A landscape with many peaks, sampled at points; each row gives a point and its height.
From any point a climber takes the steepest step (rise divided by distance) to one of its 2 nearest points. It stops when none of these is higher. Distance is the straight distance between rows; heights are no part of it.
Ratid: [ 25   6  17 -13   2 -47  -8  41   4  26   7   2  13 -29 -15 -20   6  30
  31  33  -7 -17   0 -18  17  -2  14  -4 -21  36 -41 -11 -10  38  24]  (h 436)
Kad: [-14 -13  15 -41 -11 -30  46   0 -35   8 -38  35 -42 -10  11  12  -7  10
 -20  48  11  -6  13   8  -1  20  -9  -5  25  -8 -19  26  19 -39 -11]  (h 473)
dul: [ 16 -34  21 -25  22 -24  -7  34 -26  13  46 -16  22 -25 -55 -46   1   0
   8  -2 -23  -2 -26   9  20  -1  27 -21 -27  27 -19  15  12  14 -43]  (h 397)
Rubit: [ 50  37  29  10   6  19  -7  24  14  -4  29  -2  46  16  -7 -16  41   8
  -1   1   2 -31  23  -1  17 -39   1   7 -28   5  20 -22 -60   8  27]  (h 648)
fuma: [-40   0 -13 -47  -1   0   1 -11 -11  13 -34  58   0  -5 -11  23  33  10
 -12 -19 -52  10 -52 -25  17  21   4 -26 -43  -2   5  34  28  -6 -10]  (h 569)
sir: [ -6  26  39  16 -39  16  12   6 -61  41 -40  -3 -25  15  26 -23 -25  19
 -11  20  11  -3  71 -36  18  33 -44   7 -18  -5 -10  -4  17 -10  52]  (h 620)
Zini: [ 19 -24  25  38  16 -14  11 -12 -39  -7  23 -20  17  27  14 -13 -47 -41
 -20   4  11   0  44 -13  37   5   7  10  18   7  28 -44  -1 -41 -41]  (h 469)
lunuf: [-47  -2   4 -28 -38 -17 -13  -8   2   4  -8   6 -38  -4  -6  -4  -9  27
  -7  24 -26  -6 -40   1  -6  19  10  22  12  25 -38   5  32  33 -46]  (h 587)
Tul: [ -6  17  -6  -6  32  11 -12 -26   0  15 -15  60   8  57  30  24  33  51
   6  13  25  -7   9  18  11   1 -19 -11 -41 -32  24   3  22 -12   6]  (h 541)
nese: [ -5 -10   3  -1 -30 -30  13 -12  -1  20  10  42 -34 -23  -2   1 -13  15
  17   7  -5  34   6  13   1  24   0  39  34  41 -46 -25  20  27 -29]  (h 547)
nimer: [ -1  12 -22 -16  14 -20 -10 -33  37 -11 -20  36 -35  59  39  44  -2  28
  17  35   3   5 -14   7 -20   2 -17  14  25 -21  -4 -35 -14  -9  -3]  (h 496)
kabep: [  0  17   0  23  36   8 -15   4  14 -14  23  -5  21  26   3 -16   7   3
  22  43  23   8   8   6   8 -14 -10  13  -6  10   2   2  -2   3 -17]  (h 638)
fovo: [  9 -24 -24  17   6 -17  -7  16  78  29 -14   0  15   6 -20  17   4  19
  33 -39 -50  13 -28 -27  -9   7  10 -21 -67  22  42   3   3  61  33]  (h 192)
buli: [  4  10 -11 -19 -18  23 -24 -21 -13 -47  32  -2  -3  11 -24  13  13 -27
 -28 -44 -14 -30  -5  33  12 -43  36 -21  28 -29  67  -9  -9  -1  -5]  (h 476)
san: [ 18  -2 -38  -6   7 -24 -22  19  58   1  22   5  21 -16 -26  -1  13  30
   9 -34 -46  23 -44 -17 -11 -13  43  -7 -18   6  29  11  15  57 -25]  (h 174)
dibit: [ 11   4  -7 -45  19   7   7   0   6 -42  34 -16  14  14 -28  11 -21  -2
 -10  13 -17 -59 -42   7 -10 -26   0  -8  30 -28  -3  26 -34 -24 -45]  (h 634)
doser: [-27  -3 -16 -39   3 -27  14 -26   1 -40 -16  46 -36  44  20  35  -5  17
   6  28  -4 -25 -24   8  -9  19 -11 -18   8 -44   3  13  -3 -12   7]  (h 533)
ropag: [ 40 -19   4  30  19   1  -5  20   7   2  -6  -6 -19 -19  28 -36  -7  41
  19  40  33 -18  28   4 -15   1 -21  32   7 -20 -43  -4  -1  -2  28]  (h 467)
mazav: [ -2 -19  10  45  49  16  34 -18   9 -31 -12   2  29  58  27  20 -10 -18
   7  22  29  36   8   6 -11 -10 -23 -24  15 -27  46 -33 -25 -68 -18]  (h 312)
gano: [ 13  20 -17  22 -21  24 -27 -21   1  10  -1 -26  -7 -21  27  -4   9 -31
  -2  10  37  14  28 -23  -6 -24 -35  18   4 -16   7  19  17  -6  21]  (h 766)
zap: [-46 -10 -20  -1   7 -21   3  19  58 -23 -18 -35 -41  12 -13  14  -7   6
  39  -1 -40  -9 -40 -19  -5  19  16 -13   6   4 -32   2  -2  36  50]  (h 495)
kebi: [ -6   9   3  14  44  14  -2   0  -5  45 -37  -4  30 -12   6 -17   0  25
  25  19   9  26   8 -19  -4  22 -27 -22 -79   4  11  25  38   3 -16]  (h 779)
zili: [-18  14  -2  -1 -34  29  -9 -37  17 -27  -3  -8   7  76 -43  42  20  -7
   4 -42 -35 -24   2 -10  11  -8   9 -14   3  24  30 -15 -33  18  21]  (h 297)
Kinu: [ -4  50 -33  21 -26  24 -22 -20 -18  34   4   3   5 -35  53   1  12 -37
  13   9  19  36  19 -35  27 -12  -7  -4 -35  15  13  27  44   0   1]  (h 822)
pari: [ 19 -25  24  16 -33 -24   8   7 -20 -17  19   0 -36  23   8  19 -23 -28
 -43  27  30 -30  48  38  17 -16   3  15  52   1  -4 -43 -26  -7   0]  (h 729)
revok: [ 17 -23 -29 -33  38   7 -15   5  -1 -26   9  22 -27 -39 -31   0  25  43
 -16 -36   2 -60 -27  61 -33 -12   5   6   2 -49  -2  27 -15 -12 -34]  (h 538)
Rodu: [  2  12  21 -31  -6 -29  41  -2  34  -3  17 -13  11 -37 -32   5   8  -1
  15   5  -1 -12 -50   2 -16  23  -5  11   5  22 -62  24 -25   1 -29]  (h 329)
bif: [-12  -5 -29 -14  37  -5   1 -16  32 -28 -20  -1  -9  24  17  35 -30  47
   5  -2 -42  12 -53 -29 -43   9  -9  -2  12 -40  12  45  15 -31 -11]  (h 429)
Razi: [ -9  27  10 -24  35   3 -16 -12   4 -19  25 -16  26  32 -31  16  17 -12
  11  35   3 -35 -18  13  10  -6   0 -24  -5   3 -22  16 -19  -4  -9]  (h 696)
soko: [ 14  -7  35 -13  -7  13  29  30 -31  44 -37  -5   1 -21 -14 -27 -19  29
 -30 -26 -14  34  15 -24   3  15  12  12 -16  12   3  10  14   6  10]  (h 474)
ruzab: [  5  27  -8  16 -18  39  -6 -40 -23   1  10   6 -10  72   1  -8   7  46
 -53  21  21 -24  30  21  28  -5  -1  31  17  -1  45 -21  11  -5 -11]  (h 407)
Gado: [  1  -6  -4  19  14   4 -17  16  20  22 -11  25  16  -3 -18 -12  35  18
  18 -46 -17  21   4  12   2 -14  22 -24 -44  24  45 -10 -29  34  34]  (h 212)
mutaz: [-25   5 -28  31  -2  23  -7 -16  -7  -9 -28  37  15 -32  21  33  18 -28
   4 -30  31  34   0  14 -13 -10   0 -34 -10 -16  70  20  43 -37 -12]  (h 659)
bal: [-13   9 -11 -16  -4  14   8   5  19  -6 -26  17 -15  18  -9  42  40  10
 -12 -42 -16 -16 -15 -17 -19   7 -20   0 -25 -23   1  36 -35   3  21]  (h 350)
subed: [-40   2 -14 -18  21 -28  17   6  48 -18 -24  -5  -2   1   1  36 -16  15
  24  15 -54   6 -68 -43  -1  25  33 -35   1 -31   9  30  36  11  18]  (h 464)
Fav: [ 10 -39   1 -35   7 -67  24  25   7 -31  18  38   2 -24   9  16 -17 -26
  21  16 -23 -17 -35  16   2 -21  50 -38  47 -16  -1 -43 -12   3  13]  (h 471)
kefu: [  0  31   3 -26  -1  29  11 -11   8 -19  42 -33  19   2 -22  -1  18 -41
 -37 -33 -22  -1 -36 -32  -9  21  10   5  12  -1   0  33 -10 -21 -53]  (h 315)
Duv: [ 26 -27  25 -29  18 -17  14  33 -36  14  -6 -10  46 -21 -16 -33 -25   9
 -10   3 -39  32  -4 -14   8  17  40 -15 -17  12   6  28  23 -26 -33]  (h 434)
Gigur: [ 29 -30  10  38  47  18  21   9 -29 -14  32 -40  10  13 -12 -30   1  10
 -19 -27  24 -39  40  56  20 -12   5  33  15  -1   3 -52 -42 -32  -7]  (h 36)
lese: [-12  31 -30   7  53  18 -19  -6  31  17   4   0  33 -51  45   2  40   8
  57  26  32  10   8  -9 -22  -9 -40 -16 -25 -16  -7  18  15   0   2]  (h 617)
buba: [ -8  23  15  46 -31  25 -22 -59 -25  13  26 -10 -11  67   7  11 -10 -13
 -31  24  26  -8  47  -8  21  16 -32  19   9  15   0 -46  -8 -13 -14]  (h 374)
vasi: [-38 -10 -12  -6 -15  -2 -16 -12  23 -29  26 -47  -7  -6 -37  18   4 -67
  13 -55   9  -2 -35  18  -4   0  38 -38  12  22 -23 -22 -16  23  -4]  (h 598)
Bagin: [-27  -6  -9 -31  -9 -36 -10 -10 -17   8  -6  38   2 -47   2  11  20 -30
  25  40  -4 -14 -27  -7  21  33  -9   2 -11  18 -51  18  40   1  -4]  (h 466)
Suza: [ 27  12 -13  19  -4  18 -42  -6   4 -21  32 -55 -23  27   1 -18 -19  12
 -20  29  20 -47  15  10   5 -17  -8  28  37 -12 -18  -1   9  19  -2]  (h 581)
Mibo: [ 34 -42   8  11  32 -32   5  19 -10  24   5  12  46  -9   9 -45 -33  21
  15  18 -29  58   8 -17  13 -10  20   2 -12  18  -6 -20  10   6 -69]  (h 395)
kedug: [-38  26  -8  -4   2  55 -23 -23  25  -4  28 -53  -7  54 -37   9  12 -33
  15 -27 -17  -7 -35  -8  18  -1  12 -23 -22   4  29  13  -8  14   6]  (h 270)
nipe: [-48 -19 -24  12  29  52 -15  26 -44  22 -38 -10 -65 -28  -2 -20  27   4
   1 -19  28 -23  -1  30  20   9  -4 -13 -16 -10  -4  42  48  -4  30]  (h 132)
kuneg: [ 14   0  -9 -39  38  24 -11 -29  29 -32  30   4 -13  19 -32  -1  -1  32
 -16 -29   3 -49 -30  38 -26  -6  -1  -3  24 -39 -14  -2 -40 -24 -82]  (h 578)
levu: [ 22  10 -20 -26  -8 -19 -26 -17   7  33  -1  34 -13  15  30  -3 -18  48
  22  40 -26  41 -25 -11  -4   1 -12  19   9 -14  11  30  58   5 -32]  (h 549)
suk: [ -4  11 -23 -17  -5  10 -29   5 -23   3  -6  29  -5 -20 -10  12  67 -25
   0 -23  40 -28  17  32 -11 -11  -9   4 -23   2 -13   1 -14   8  37]  (h 117)
mig: [-31  37  -8 -24 -37  39  15 -24  25 -11  -7  21  -1  48 -39  55  56  -7
 -25 -68 -29 -23   1 -12 -13  24   4  -2 -30  -2  22  11 -52  22  34]  (h 321)
gefev: [ 28   6  20  20 -14 -11 -29  14   1 -16  48 -38 -32 -12   1   4 -20 -16
   3  45  39 -53  21   3   2 -16 -15  26  28   5 -77 -10 -18   5 -14]  (h 539)
voda: [-20 -44  17 -21  -7 -21  48   8 -15 -17 -13 -38   3 -14 -31 -13 -23 -38
 -20 -14 -15  20 -22  -4  -4  18  17 -14  27   4   1   6   8 -19  13]  (h 525)
lat: [  1  17  18   9  -3  16  11  20  36 -19  -1 -13  54   8 -17  16   3 -29
  25 -49  -8  35   3 -15   1 -22  22 -39 -14  16  63   0 -36  24  43]  (h 233)
moz: [-12 -30  21  21   3  10  40  -3 -10   0 -13 -37 -13  16  -3  -8 -42 -33
 -24 -30  33  31  -3   4 -16  17 -19  25  30  18  -4 -25 -14 -34  31]  (h 489)
Bol: [ -4  11  30  24  -6  17   0 -13  -1  10  28 -32  -3  16   1   8  -6 -13
   2  32  42 -11  15  12  -5  13 -30  44   3  18 -69 -22 -39   9   7]  (h 494)
meti: [-13 -14  -7 -44  25 -22  -2  21  13   8  35 -22   1  -8 -44 -38   3  12
  22  21 -16 -28 -45  14   2  38   9  -5   4  11 -62  28   1  16 -46]  (h 362)
nini: [-24 -22 -11 -11  53  21  -3  33 -31 -10 -20 -19 -25 -24  -5  -7  46  10
   8 -12  21 -47 -16  50 -10   4  -5 -15 -13 -46  -3  55  -1 -30  36]  (h 110)
zanor: [-40  29 -40 -10  24  16 -50 -26  -1   3  21 -58 -34  36 -19   1   4   1
  13  14 -15  -6 -40  -7  26  15   7 -14 -12   8 -11   4  34  31 -17]  (h 243)
zeda: [-28 -16  29  26  14  19  21 -19  -2  -8  11 -24  -5  58 -13   9 -11 -17
 -15  31  26 -35  10  29 -20  42 -23  20  18   6 -34 -40 -40 -40 -21]  (h 439)
Feme: [-11  25 -20  15 -18  60 -23 -47  -2 -23  19 -31 -11  55 -13  -1   2  13
 -50 -27  -1 -57   2  30  22 -23  25   3  33 -22  46  -9  12  -6 -30]  (h 442)
Tumu: [  3 -20 -16  -6  35  21 -21 -12   6   4  16   0  15 -16 -22 -25  22  25
 -15 -27 -11  13 -26  21  -3  11  19  14 -17   1  -8  41  23   4 -68]  (h 227)
kigos: [ 23  13  12 -14  15  -3  -9   8  19 -22  43   6  59  41 -14 -17  18  22
   5   9 -33  -9   2   0  28 -25  35 -19  -3   5  60 -26 -50   8 -14]  (h 593)
niv: [  3  40  31 -24 -86  -6   9  -9  15   8 -10 -22 -27   3   0  15   4 -15
  -5  17 -13 -19   7 -22   1  12 -19  20  19  47 -34 -11 -18  45  41]  (h 445)
zed: [-16   3 -19  41  30  26 -30 -15  29 -29   9   6  45  -3  43  19   9 -39
  23  -2  31  47  10  28 -19 -28  -4 -37  -9 -22  58  -6   6 -16 -30]  (h 606)
Perud: [ 24 -20 -29   7  14 -30 -14  39  32 -16  15   2  28 -53  -3   0   8   0
  39 -11 -16  31 -30   4 -24 -24  23 -39   7 -17  29  10  17  21  10]  (h 158)
Vador: [-20  -6 -42   9  21  33 -29 -11   5   5  31 -36   7 -27 -26 -21  19 -26
  13 -35  29  11 -20  31  -4  -5   5   2 -24   2  -1  17  16  -6 -35]  (h 200)
Zesal: [ 31  -5  14 -28 -20   8  -1  24 -17   5  -7   7   4 -15  23  -5 -15  15
 -54  14  12 -10 -12   2  -9 -24  -8  35  27  -9  11  33   3 -11 -20]  (h 642)
valop: [-14  39  20   1 -76  -1  12  -5  -3  32 -15 -24   1  32   3   4 -16 -20
   9  23 -40  27  25 -60  21   7  -3 -10  -2  54   0 -14   5  36  31]  (h 472)
zogiz: [ 14  18  17 -24 -54 -26  10  17 -16 -16  -2   0 -38  -8  12  14 -11   1
 -35  24  -1 -40  22  15   1 -33  -5  29  58   7   4   0 -16   6  26]  (h 687)
Lol: [ 20 -30   2 -19  33  13  16  11  -9  28 -13  33   0 -17  -8 -35  -3  51
  -6 -13 -15  24 -12  16 -37  26 -16  31 -26  -8  -3  40   3 -10 -44]  (h 258)
Fur: [-12  16  23  -4   9   1  26 -32 -26 -26   6  25  15  71  18  30 -13 -23
 -18  28  30  -6   1  10   8  -2 -25 -26  16 -35  37 -33 -21 -64  -6]  (h 351)
nud: [ 16  22  31  21  10  -9  35   2 -37  36 -40  38  -2 -10  32 -10 -31  24
  28  28  24   7  32 -37  11  17 -48 -14 -36 -10 -26 -11  24 -19  34]  (h 675)
poga: [-13  16 -18  51  61  46 -21 -20  34  39 -24 -26  15 -22  49 -14   0   8
  35   5  26  52  19 -13  -8  13 -64 -14 -57 -29   3  14  22  -4  16]  (h 694)
rifet: [  8  -3  -1  40  57 -17 -32  -7  11   9  -4  -5  56 -30  29 -19  -4 -11
  79  52  34  32  15   5  13   2 -15 -33 -42   1 -19 -46   2   7  13]  (h 500)
dima: [  3   7   2  18 -13  -8 -35  22 -21  43 -38  -6   4 -19 -16 -40  12   8
  25 -13   0  11  61   7  30  10  -4 -27 -49  64  -2 -30  -5  63  56]  (h 341)
roni: [  8 -22  -4 -24  23 -41   5  31  53 -19  19  -5  -5  12 -10 -19  -9  36
  45  27 -15 -12 -30   8   6  10   4   0  -1  -2 -33  -3 -11  39  33]  (h 465)
Neb: [-23 -13 -26 -10  19  12 -19  -4 -20  -9  -8  48   3  -5   8  12  10 -13
   1 -10 -22  20 -33  -7   2 -13  18 -48 -20 -43  42  23  48 -23 -20]  (h 613)
Luv: [ 36  30   8  10 -48  25  18  15 -33  29 -46  16 -14  -5  37  -9 -50  40
 -15  -8  14   1  54 -47   2  -8 -22   5   4   4  30 -10   1  11  70]  (h 577)
vevi: [-20  -1  14  11 -36 -14 -15  20 -26  24 -26   3 -38  13  -5 -27 -20  24
  13  10 -25 -12  42  -2   9  16   9 -27 -10  37 -11 -54   8  66  63]  (h 361)
tifof: [-15  26   4  -6 -34  24   0 -10 -21  26 -29  15  29 -60   4   4  28 -26
  -8 -32   9  52  -3 -29   2  -8  -7   7 -32  42  21  28  15 -12   4]  (h 765)
Lan: [  9 -45  10  50  -2  16  -2   6 -23  -5  25 -15 -24 -34  -8 -22  -9 -19
 -34 -31  33 -28  45  37  -1  -7   0  50  23  10 -19 -17 -24 -23  -8]  (h 15)
sek: [-34  -6  -5 -58   8 -15 -15  -1 -28 -19 -12  24 -31  20  18  30   5  19
 -36  32 -42 -53 -27 -16   1 -12  14 -30  20 -49  -7  38  20 -26 -22]  (h 575)
zotu: [ 17  -1  -1  20 -23   9 -28  21 -16  24 -25  24 -34 -37  16 -16  30  -1
 -14 -26  40 -30  42  31   9 -16 -21  17   0  11  -5 -10   3  28  68]  (h 99)
rud: [ 15  10  42  24  -6  14  -2   5 -75  23   7 -27  -4  20  12 -45 -30  24
 -32  15   7 -39  73  -5  41  19 -12  11 -28   9 -14 -19  -1 -13  30]  (h 571)
lakib: [ 10 -21  40  -9   5 -51  17  36 -14  -4  -7  40   6 -12   7 -25 -21  18
  31  47 -17  -7  28   4   6   6   7 -29 -25  16 -36 -35 -26  40  67]  (h 408)
nizuf: [ -1  14  30  25  -5  -2   3 -40  -4 -14  14   5  11  69  17  30  -1 -38
  -6  30  29 -12  21   5   8  -9 -17  -5  10  10  -7 -69 -44 -22   8]  (h 388)
Zuka: [-40  17 -22 -18 -56 -29  15 -17  30 -50  17 -38 -21 -41 -26  47  -6 -72
   3 -34 -26  -6 -46  -5 -21   5  21 -13  50   5 -34   1  11  12  -9]  (h 633)
Bopen: [ 25   3 -23 -32 -12 -56  -1  -3   2 -31  17  62  15 -12  14  14  16 -26
   3  14  -3  -8 -25  27  -8 -61  32 -29  32 -36  25 -19 -30 -15  -9]  (h 446)
Tebel: [-36  17 -27 -24  30  20  10 -22  28  -6 -43   0 -25  12  16  40  26  10
  -4  -8  21  -2 -37 -19 -33  10 -28  12  11 -38   0  52  10 -30 -14]  (h 389)
duruk: [ 36  63  -7   6  -2  29 -14 -18  13  -2  28 -25  28  10  14  14  40 -16
  -2   4  22  -9   4   0  -2 -35 -35  20  -6 -18  36   8 -22   5  33]  (h 707)
mukud: [ 60   5  16  30 -19  -2  12  29  -5  25  -9  23  22  -6  21  -8 -36   0
  -5  -3   9  24  32 -30   3 -35  14   4   9   5  46 -27   5   4  36]  (h 544)
Zezol: [-23  21   7   5   6  -9  28  -7  26  -6  -9 -20   4  12  10   9 -15  -6
  46  18  -3  31 -10 -35   2  23  -4  -9  12   4 -31 -21  -1  10  47]  (h 531)
Gase: [ -3  36  -9  18  -2  -8 -11 -12  29  -4  12  17  40 -52   9  24  37 -36
  15  42  20  15 -13 -21  12  13  -1  21  -1   6 -44  19  24   4 -19]  (h 506)
Muku: [-19  29 -17  -4  26  -6  -4 -14  28   4   1  -5  63 -40  18  27  39 -21
  23  42  -2  19 -22 -19  -4 -17  -4 -38 -20 -15  15  33  33  -5 -18]  (h 558)
Vuv: [ 19  -4  -6   6 -59  -4   2  28 -10  17 -24 -14 -47 -45  25  -1  -7  10
 -13 -29   8   1  43 -11 -11   3 -12  34  31   7 -19 -12   0  45  72]  (h 85)
Tid: [ 19  24 -10   6 -14   2   0 -26   4  25 -21  21 -26  38  43  21   6  51
   8  22  26  -2  27   1 -17   5 -49  36  17 -20  -6 -11   6   3  44]  (h 455)
Nura: [ 25 -42   6  16 -32 -54   5   2 -37  -5  16  46 -28 -27  41  -5 -37 -18
 -13  27  23  15  38  29  23 -10  24  16  42  -2   7 -38   8 -15 -27]  (h 682)
Dal: [-12  15  -5  71  36   3 -21  -2  -2   0  10 -13  55 -10  45   3 -10 -60
  35  11  47  47  34   3  26  -3 -17 -25 -46  -4  15 -32   4 -24 -10]  (h 550)
voba: [ 16 -28 -14  35 -12   7 -28  -3  -5 -40   2 -37 -57  51  32  -9 -60  13
 -17  29  19 -39  13  17  23 -22  10  24  69 -24  24 -32  -8  -1   2]  (h 543)
Gok: [ 41  16 -14 -27  -4  28  -9   0  23 -29  14 -36  12   5  16   4 -23  20
 -27   1  -9 -19 -33 -22 -18 -28   8  20  43 -19   9  33  10 -25 -23]  (h 597)
tezus: [  5   7 -10  -4 -24  -1  13   5 -20  57 -29  26 -10 -38   4 -27   5  20
  -3 -11  -3  53  14 -12  -4  30  -5  35 -19  22 -29   1  51  23  -8]  (h 509)
Pezek: [-22 -22   8   4 -11   5  36 -30   5 -21 -18   2 -40  46  -2  27 -19   3
 -32 -26  28   6  12  14 -44  36 -35  30  36  21 -26 -22 -25 -30  -4]  (h 452)
rozif: [ 57 -25  19  40   6  13  -5  15   2  23   8 -13  -7 -15  23 -33 -40  29
   8  10   0  44  44  -9  -4  13 -18  49   9  11 -21 -10  27  11 -18]  (h 486)
rogo: [  3  -9  16  -6   2  30   4  11  -1 -10  15 -92  -1  12 -30 -31 -36  -1
 -29 -15   3 -13 -10 -11   8  13  16   5  21   2 -21   5   9  -9 -29]  (h 396)
rav: [  1   1  23 -14   7 -25  39   2  20 -23 -19  -6   7  44 -18  21 -26   5
  14   3 -40  19 -14 -21  -4   8  14  -5  16  25   0 -36 -36   4  18]  (h 568)
Fupeb: [  8   3 -13  -1   8 -22  -1 -11 -25  15  -3  37   2  24   1   0 -15  34
   7  16 -17  26  10  10   3  -6   1  -5 -12  -1  16  -1  16   0  10]  (h 588)
pom: [  9  -9  34 -15   3 -18  55   0   8  23   7   9  12 -15 -12  -6  -9  24
  -9   4  -1  36 -15  -7 -26  36 -15  25 -13  20 -39   0 -17 -19 -34]  (h 296)
Tisez: [-20  20 -22 -11 -33 -27  10 -15  52 -35  -1 -11   5  -9 -17  36 -22  -4
  12 -20 -40   7 -46 -23 -27   8  34  22  54  14 -14 -10   2   8 -22]  (h 671)
Des: [-24 -11  38 -27 -29 -47  32  20 -19  13 -45  15 -35  19  -4  -6  -8  14
   3  23 -29 -12  10  -2  21  26  10 -14  -4  24 -29  -2 -15  39  60]  (h 384)
til: [ -8  -8  10  44  31 -29  -6 -24 -34   9  -8  29  -3  -6  28   8 -17 -18
  49  25  25  26  53  -7  21  17 -34   3 -36   9 -25 -21  29 -25   4]  (h 635)
Zug: [ -9  13  28 -46 -49 -24   5   1  12   2 -12   3   5  40 -48   9  -6 -21
   7 -10 -60  19  -3 -56  23  12  28 -23 -12  46  -7  20   2  47  28]  (h 499)
mamu: [ -3  10  25  -6  -5  56  25 -34  -3 -23  46 -64  13  10 -32 -21 -15 -12
 -37 -52  14 -15 -15   4 -23  32 -11  17  16  18  -6  11 -12 -47 -67]  (h 353)
ris: [ 35 -38   7  25  38  13  -6  34  -8  -4   9 -24  10  12 -22 -45  -6  41
  -5 -11  12 -26  27  47  15 -11  21   5  -4 -14   7  -1 -25   3  30]  (h 57)
zapit: [ -2   0 -18 -13 -44 -21  -8  -6  33  20 -10   5 -19 -12 -16   8  -3   2
   3 -44 -31  21 -56 -17 -26  32  12  33  17  23 -11  25  25  20 -26]  (h 631)
Dap: [ 18 -16  -9  12   6  17 -16   5   8 -17  23  25  32  15 -14  -9  11  -6
 -30 -50   7  13  -7  22  -1 -32  28   4   9 -28  70 -11 -11   7 -41]  (h 508)
Ret: [  7  -9 -38   7  15   6 -38  -4  19  21  15 -17 -17 -49   2 -28  25   9
  26 -13  16  22  11  10 -13  11   3  30 -22  19 -47  17  21  28   0]  (h 175)
rutap: [-10 -30   2 -18 -19   8  11  16 -13 -27  23 -28 -19  -3 -49  -4 -19 -33
 -36 -52 -26 -27 -17   5 -15  -1  32 -41  16  -6  -2   1 -18   4   8]  (h 559)
tubim: [-20 -15 -39 -38   2 -16 -32  27 -10 -14  -3  -2 -63 -46   8   0  20  24
 -16   0 -11 -60 -26  35 -24 -22  11  11  12 -36 -28  35  28  11 -28]  (h 582)
zem: [ 34 -27  48  12   9 -41  36  -5 -18  29   7   7  35  35  13 -18 -33  -6
 -13  30  -7  47  22 -26  26   9   8  26   5  26   1 -41  -6 -19 -54]  (h 427)
Pafip: [ 33 -19  21  46  -8   2   7  -9 -44  35   9 -15  -1 -10  21 -43 -33  24
 -48  -8  12   6  82  -7  17  19 -14  46 -18  10  -2 -14  27 -22  -9]  (h 526)
Zufi: [-14  31  11 -34 -75   8 -25  24 -14  23  -3 -14 -26 -11 -11   1  34  18
 -32  10 -14 -40   5  -8  40  -3   1   5   1  27 -29  12   6  62  32]  (h 420)
seda: [-19  -2  16 -52  -8 -11  13  33 -29  19   1  17  -9 -52 -23  -3  24 -22
 -13  19 -27 -45 -17  -6   2  20  12 -32 -10   2 -58  39  -1   2   9]  (h 428)
Vun: [-14 -54   3 -29   8 -58  17  18  -7 -35  11  -8   0 -25 -22   9 -43 -33
   1  -8 -40  17 -51   2   3  -8  35 -62  51 -15   2  -2  12 -33  10]  (h 497)
tinon: [-29 -33 -10 -25  -4  12 -13  32 -44 -27 -15  -1 -67   7  -1 -12  13  36
 -48  11 -15 -80  -7  34   1  -6  24 -14  31 -48   4  50  23 -15 -32]  (h 624)
Lebug: [-10  -5   1  20  59  48  -3  18   8 -10  -4 -14   8  20   2 -12  24  52
   2 -18  26 -41  -6  51  -1  -9  -8  -5 -16 -48  35  11 -20 -25  42]  (h 82)
Toza: [ 16  -5  11  -1 -28 -32  30   8  -3  -3  -8  46   5  -8 -18  16   2 -21
   5  -6  -3  14  -1  -2  -9 -12  -2   8  10  31 -16 -27 -46   0  34]  (h 607)
tas: [  4   5   6   8  32   6   2   7  11   4  24  32  73  17   5   2  35   0
  -3 -21   6  24   9  21  15 -38  18 -23 -11  -8  73 -50 -43  -1 -34]  (h 548)
fufa: [ 59  -1  -8  19 -23 -21  -9   6  10  -8   8   5 -44 -30  28   9  -4  12
  10  34  38 -36  26   9 -23 -23 -33  65  44  -8 -52  -7 -20  11   9]  (h 502)
murof: [ -4 -11 -15  15  -8  19  23  15  53  -9   2 -46  44 -36 -22  -9   1 -48
  11 -68  -6  56 -28 -14 -26  -5  36 -19 -10  20  12   1  -9  24  10]  (h 256)
mamo: [ 58 -34  35  32 -23 -26  12  16 -14   0  24   2  34   8  22  -4 -38 -25
 -17   6   0  12  37 -12   6 -53  24  31  39  -1  46 -46 -16 -36 -19]  (h 507)
lero: [-32   5  29 -50 -26  -8  26  -7 -15  31 -30  27  -5  28 -25   0   1  -1
  -9  -7 -63   9 -19 -41   9  33  27 -24 -25  23   5  22   5   3 -15]  (h 530)
Zil: [-11  16  -1  36  11  19  -7 -10 -20  -5 -21  38   4  -7   7  16  41 -30
  14  -8  50  -5  19  43 -11   1 -35  11 -36  -8  10 -17 -29 -41  11]  (h 140)
nomi: [-23   8 -15  43  49  37 -14 -20 -17   8   7 -23   3 -18  11 -21  38 -25
  19 -23  48  23  13  25 -21  12 -25  20 -39  18  -7  12 -17 -42 -20]  (h 171)
Zav: [-25 -10 -38   4  -6  34 -40   0 -35  30 -11 -28 -50 -45   9 -56  19   4
   4  -6  18  -9  12  12   4   2  -3  20 -16   3 -26  30  62  30  -7]  (h 153)
bafe: [-31  38 -22  -1 -23  18  20 -18   1  21 -48  50  21 -17  -4  34  20 -22
 -15 -38  -3  46 -16 -12 -30  -5 -15 -11 -32 -17  38  36  25 -21 -21]  (h 709)
fug: [  0   0  -5  29  32 -25   1  -7  26 -19   6  21  60 -18  19  15   0 -39
  60  61   4  46  -7 -25  13 -13 -10 -45  -8   3  24 -17  -2  -4  -3]  (h 511)
Nozo: [  5   0   1 -11   0  29  13   5  38 -24  17 -44  55 -32 -20   1  13 -41
 -19 -44  -2  26 -28  -9 -32 -13   1 -20  -7 -22  27  35 -36 -20 -16]  (h 282)
Buva: [ 33  -8   3   9 -32 -51   2   8 -16  10  16  63  10 -45  29   6  -4 -32
   0  19  10  -2  23   0  12 -53   9  22  24  18  -9 -31 -16  -2 -12]  (h 646)
nali: [-12 -13  -6  20  -8  41  19  11  14   8 -11 -41 -14  18 -34 -25 -23  33
 -29 -34  -6   7  12   8  -3  16   4  14  -5  23  -1  14   1  12  16]  (h 435)
Befo: [-12 -19 -27  -1  15   5  12   2  35  -3 -27  62   6 -10 -21  37  27 -12
  15 -71 -29  12 -14 -21 -12  -8   6 -35 -50 -18  70  18 -10  25  39]  (h 191)
siriv: [ 11  -1  -2 -18   3 -24  13   7 -24   6 -38  39 -14 -34  37  11 -16  27
  17  64  -3  31  -4 -31  10  15  -4  12  17 -22  -1  26  57 -24 -19]  (h 510)

Call two points neighbours if one is among the 2 nearest of the other. Go from one point of each pair to the other, from neighbour to neighbour, staying as high as possible. Name the lowest point that can't be avoided.
dibit, pari | Gok
nud, Fupeb | ropag
Tisez, pari | Bopen
Suza, Razi | voba
dibit, tinon | revok
kebi, Kinu | rifet

For each start below, name the point where the climber stops.
lat | Tisez
buba | Kinu
niv | Kinu
